The views of a scene show one set of named points, each view turned or mirrored, and shifted as a whole, with a little noise and some points left out.
(in the rows, 128 means zero)

Scene 1
View 1
belog: [132 182 121  79 158  94 148  42 164 143  80 128  82 169 101 198 156 136
  82  88 113 105 176]
firuv: [145 177 138 102 165 115 138  79 111 112  97 150 113 153 112 168 160 121
 107 111 112 102 141]
ger: [122 158 101 145 160 112 132  99 118 121  95 171 119 164 128 171 165 133
 133 120 133  86 124]
vifaz: [154 176 160 104 191 154 103 115  60  76 128 172 163 127 118 135 159  92
 133 123 124  87 109]
tak: [158 178 160 104 180 138 125  99  74  87 116 163 142 134 115 144 158 102
 121 123 110  98 117]
gev: [160 157 143 144 181 143 130 140  36  59 122 195 158 131 128 128 167  95
 157 153 124  89  80]
Tisov: [148 153 127 178 155 113 152 117  79 109 103 181 132 152 142 144 168 131
 145 153 111 100  85]
Fol: [139 186 137  77 160 106 138  50 147 138  92 134  97 159 106 186 154 132
  83  92 107 104 168]
dizur: [150 180 143 103 162 117 137  73 114 119  98 149 118 152 115 164 159 126
 102 114 106 105 137]
mesi: [158 159 134 135 167 118 157 111  73  77 107 177 123 147 121 149 166 114
 135 142 110 100 103]
Sem: [102 166  97 104 180 133  89  96 139 129 104 160 128 162 116 187 163 119
 127  85 164  66 157]
dipu: [161 167 134 149 145  98 179  85  98 114  89 164 104 155 128 153 166 135
 117 145  88 116 108]
bufal: [149 168 123 126 142  86 182  63 130 124  79 150  83 168 118 175 164 142
 101 126  91 116 136]
val: [129 156 108 133 169 124 128 109 107 102 102 173 128 157 121 167 166 120
 137 119 139  84 123]
View 2
ger: [128 134 115 125 111 120 124 121  95 148 127 145 105 104  74 138  86 132
 139 120 210 142 125]
gev: [121 138 173  90 109 147 150 134 117 114 129  67 127  40  93 130 139 149
 169 114 179  77 107]
Tisov: [124 153 144 114 109 118 157 110 113 133 151 126 107  76  92 115  96 122
 182 123 190 104  99]
mesi: [130 146 144 103 122 141 131 118 106 131 118 119  94  74 105 129 127 131
 168 127 194 100 111]
dizur: [136 130 109  94 139 135 100 118  92 143 118 150 109  93 122 129 123 125
 138 134 189 137 117]
dipu: [131 157 127 108 130 124 130  98 106 139 126 166  81  95 122 111 105 106
 181 140 194 118 103]
belog: [144 124  71 115 153 132  65 116  71 166  89 212  77 146 121 142 104 115
 113 142 211 185 143]
tak: [135 125 128  80 137 149 105 131  97 131 118 109 124  66 124 132 145 136
 141 128 175 114 115]
Fol: [145 119  79 102 155 135  68 120  74 159  97 192  92 129 128 140 114 116
 116 139 200 171 136]
vifaz: [132 121 138  80 127 152 108 139  97 130 118  89 136  59 109 142 143 148
 131 123 177 108 119]
bufal: [132 151 105 121 142 122 107  98  91 152 106 197  63 124 122 127 100 103
 164 142 209 143 120]
Sem: [136 103  97 123 112 132  96 144  76 160 112 135 127 113  58 163  89 153
  91 115 212 170 147]
val: [128 129 128 118 112 132 124 129  96 144 119 125 109  93  75 144 101 143
 138 118 205 130 126]
View 3
firuv: [108 134 109  91 147 154 149 177 122 167  96 133 112 117 132 162 103 153
 134 111 150 118 120]
gev: [ 94 180  78 132  98 109 179 118 128 111 163 118 145 127 127 241  71 167
 157 103 166 136 142]
ger: [124 153 130  86 121 139 152 158 136 175 103 108 116 123 123 177 107 145
 140 150 156 154 111]
dizur: [109 131 110  99 150 157 144 176 121 164  91 135 117 115 132 152 103 151
 133 106 156 114 121]
tak: [ 97 144  88 110 135 147 157 162 123 138 121 135 132 120 137 181  89 160
 141 102 159 112 135]
bufal: [129 121 141  97 156 141 137 160 110 189  63 133  95 122 101 163 139 155
 128  93 144 125 100]
mesi: [110 155  98 116 121 122 161 135 117 144 120 124 121 126 114 214  99 165
 147  97 155 130 122]
dipu: [123 140 130 122 135 122 145 128 109 164  86 122 122 124  99 181 125 155
 135  83 153 135 112]
View 4
mesi: [ 71 120 117 151  89 109 121 116 149  97  96 117  65 115 157 148 143 163
 158 122 111  98 122]
firuv: [105 119 160 157  87 115 138 138 172 117  98 112 103 107 134 165 160 146
 160 136 108  56 128]
dizur: [109 119 164 157  87 118 133 142 174 116 104 112 100 109 133 169 168 144
 161 136 115  56 119]
Fol: [126 114 192 165  89 110 136 154 190 144  87 106 133  97 121 181 172 133
 160 152 108  18 134]
belog: [149 116 207 156  63 115 142 151 204 151  77 110 150 120 131 168 171 124
 154 142 106   6 134]
vifaz: [ 73 120 111 164 119 113 150 121 136  84 124 104  68  80 121 175 155 174
 166 135  86  92 138]
dipu: [ 86 118 152 143  72 118 102 133 174 113  88 124  74 129 168 143 151 141
 158 114 140  87 100]
bufal: [111 118 176 147  57 112 110 140 193 135  70 122 106 135 163 143 155 130
 155 122 133  51 110]
tak: [ 76 118 127 164 117 114 135 131 147  96 118 105  71  85 125 178 161 165
 166 139 103  86 126]
Sem: [147 123 152 154  68 131 208 118 153  98 127 106 134 123 119 154 164 152
 152 127  61  51 160]
val: [106 124 129 148  71 121 166 112 149  93 113 115  97 127 147 144 148 159
 153 117  88  80 139]
Tisov: [ 82 123 127 143  77 131 134 117 153  85 121 123  63 133 163 141 152 156
 155 107 125 111 106]
ger: [118 123 146 142  58 130 164 117 161  96 113 120 104 142 153 134 152 150
 151 112 100  78 130]

In a view up to two points have been moved. Name them for each view, in the order of its rows, or write -.
view 1 | vifaz
view 2 | dizur
view 3 | tak
view 4 | Fol, Tisov

Scene 2
View 1
Tere: [178 172  94 107  89 128 154  59 169 155  85 146 117 151 156 146 133 126
 175 174 141 155 158]
bug: [180 156 136 131 126 118 132  93 127 141  83 187 153 138 116 158  96 119
 150 145 160 125 113]
ralar: [211 192 169 128 132 154 105  93 157 116  79 164 161 158 137 152 123 132
 166 118 150 153 126]
gibo: [169 165 108 142 136  70 131 116 111 126  82 165 141 130 156 138  73 112
 120 124 126 149 113]
gimat: [191 176 124  95 153  92 117 139 117 113  96 168 152 139 173 134  47 108
 127 102 113 160 102]
Vekof: [200 188 142 126 121 135 120  89 155 125  82 157 147 153 144 149 121 127
 165 135 143 154 132]
lepom: [151 136  70 106 101  84 171  79 128 167  91 174 118 133 143 149  88 112
 146 181 145 130 135]
zabe: [183 158 120 108 108 128 146  77 150 152  87 171 135 145 133 153 109 124
 166 163 153 136 134]
mon: [175 181 107 162 130  69 128 108 123 118  77 145 136 138 165 134  99 113
 126 123 120 163 127]
kiso: [166 154  93 115 115  88 154  92 128 149  89 166 130 136 149 145  87 112
 144 157 139 140 126]
vom: [189 193 114  95 144  97 116 127 132 114  97 147 138 143 191 125  68 112
 136 102 104 181 119]
beb: [200 173 159  84 159 128 111 134 124 118 101 194 169 139 146 144  45 112
 142 102 137 139  91]
Nit: [192 171 127  91 112 149 135  76 162 145  89 165 138 153 138 154 113 126
 176 153 151 143 136]
kifal: [212 204 172 179 129 140  98  89 155 107  64 148 160 155 131 151 153 135
 160 115 152 160 132]
bot: [201 183 157 138 135 131 111  98 143 118  79 168 158 149 134 150 110 125
 154 119 148 147 118]
View 2
gibo: [111 162 103 128 134 103 166 128 128  94  58 161 123 112 133 171 131 165
  66  90 126  98 133]
mon: [119 154 123 127 145 102 185 118 129  99  62 150 120 107 131 169 128 166
  53  94 119 100 123]
zabe: [119 135 183  91 140 113 142 123 111 143  96 137 117 116 105 135 132 182
  96 115 119  57 120]
bug: [110 134 144 105 127 116 157 146 116 152  79 148 121 134 104 127 135 182
  99 120 140  73 138]
kifal: [140 103 143 152 147 129 216 112 174 163  89 118 106 143  97 135 112 172
  80 145 120 100  90]
kiso: [114 157 158  90 139  99 139 125  97 113  81 153 122 104 121 153 138 175
  77  90 122  68 138]
gimat: [100 170  88 143 119 118 117 127 147 100  68 167 128 125 138 179 120 159
 108  92 126  93 116]
lepom: [110 160 184  59 142  93 131 132  73 114  84 155 123  89 119 145 146 184
  72  86 124  51 153]
beb: [ 93 151  88 145 106 129 107 144 153 133  78 164 127 151 122 157 121 164
 142 111 139  83 115]
vom: [116 164 121 143 139 116 131 104 151  89  82 149 120 112 138 184 119 157
  90  94 102  91  95]
Tere: [138 136 218  83 162 109 147  95 111 129 111 123 111  97 108 147 129 179
  75 112  93  55 103]
bot: [121 126 145 126 131 127 160 125 148 154  90 137 115 139 103 138 124 172
 108 130 125  81 105]
ralar: [129 116 146 143 137 133 166 116 165 160  97 127 110 146 100 140 119 171
 112 139 120  85  87]
View 3
gibo: [138 150 110 143 140 145 122  93 114 103 163 146 125 170 103 103 161  95
 139 137 168 116 108]
zabe: [131 158 161  98 124 135 149  94 112 122 132 114 131 206 129 127 132 156
 138 119 149 130 113]
kiso: [138 167 144 103 139 144 137  83 121 102 155 121 124 199 114 106 151 120
 147 116 166 125 104]
Nit: [137 150 166 105 116 137 148  97 104 143 121 107 134 194 139 138 113 171
 130 116 157 126 116]
kifal: [128 100 147 159  99 143 151 135 105 162 108 188 127 179 141 159 137 161
 107 162 132 116 115]
Vekof: [138 131 152 132 108 140 144 108 105 149 120 144 129 179 136 140 126 157
 121 134 156 119 113]
vom: [159 141 124 144 121 152 110  77 110 144 157 137 121 135 119 112 123 116
 130 120 196 112 103]
ralar: [133 122 141 149 107 130 141 122  95 161 107 140 137 173 139 150 119 168
 112 144 145 117 120]
lepom: [133 183 160  74 148 145 148  72 128  86 164 106 123 225 112  99 158 125
 160 105 162 133 101]
bug: [122 154 129 128 136 124 144 116  99 111 125 121 137 204 118 126 148 141
 135 138 137 123 121]
gimat: [154 155  85 167 133 134  91  85  95 131 160 111 132 118 103 101 126  99
 132 124 199 107 120]
Tere: [141 141 193  83 112 161 156  83 132 140 137 143 118 208 143 132 130 162
 135 113 162 127  95]
bot: [131 136 134 139 116 128 139 117  97 145 115 131 136 178 131 142 129 155
 123 140 146 118 119]
beb: [138 157  85 171 137 110 109 113  75 134 125  86 148 140 111 122 120 130
 127 134 170 113 135]
mon: [145 134 128 139 129 157 129  91 125 116 163 175 117 168 112 110 163 102
 132 140 168 113  99]
View 4
Vekof: [115 152 131 152 155 123 141 101 150 109 114 116 185 124  78 145 122  94
 135 141 107 151 132]
vom: [141 145 159 142 160  80 185  79 146 137 117 103 169 154  39 156  87  77
 117 137  88 157 165]
zabe: [121 144  99 134 159 121 136  93 130 109 118  98 162 119  69 143 101 120
 114 176 119 143 115]
beb: [ 97 139 139  99 178 102 167  45 143 115  81 120 151 194  61 139  92  64
 147 141  73 129 137]
lepom: [156 135  91 114 152 104 148  89 108 128 128  79 145 114  48 143  69 137
  88 221 125 146 115]
ralar: [ 96 153 135 152 160 129 136  94 154 107 105 127 191 135  89 142 135  85
 151 126 100 149 131]
gimat: [129 141 160 108 169  81 187  54 134 138  97 110 156 185  40 150  80  66
 131 153  73 146 157]
kiso: [148 140 117 117 154 105 155  86 118 134 122  91 153 128  50 147  79 114
 107 194 110 151 125]
Tere: [138 147  95 170 148 113 144 114 144 104 137  81 173  87  64 153 101 130
  90 165 135 155 125]
gibo: [152 142 158 104 152  98 165  77 114 161 113 112 164 152  44 148  88  87
 134 190  86 163 144]
kifal: [109 158 158 157 147 139 128 118 149 123 115 145 215 119  97 141 158  81
 171 132  95 173 134]
bug: [110 139 113 100 164 127 133  72 119 120  96 119 160 152  74 132 106  98
 145 186  97 138 110]
mon: [160 148 168 127 142  99 166  96 122 164 125 117 179 133  48 153  98  91
 138 182  90 175 151]
Nit: [109 146  99 150 163 122 141  92 149  93 113  97 167 122  75 144 108 111
 114 148 121 140 121]

In a view up to two points have been moved. Name them for each view, in the order of its rows, or write -.
view 1 | vom, bot
view 2 | gibo
view 3 | gimat, Tere
view 4 | bug
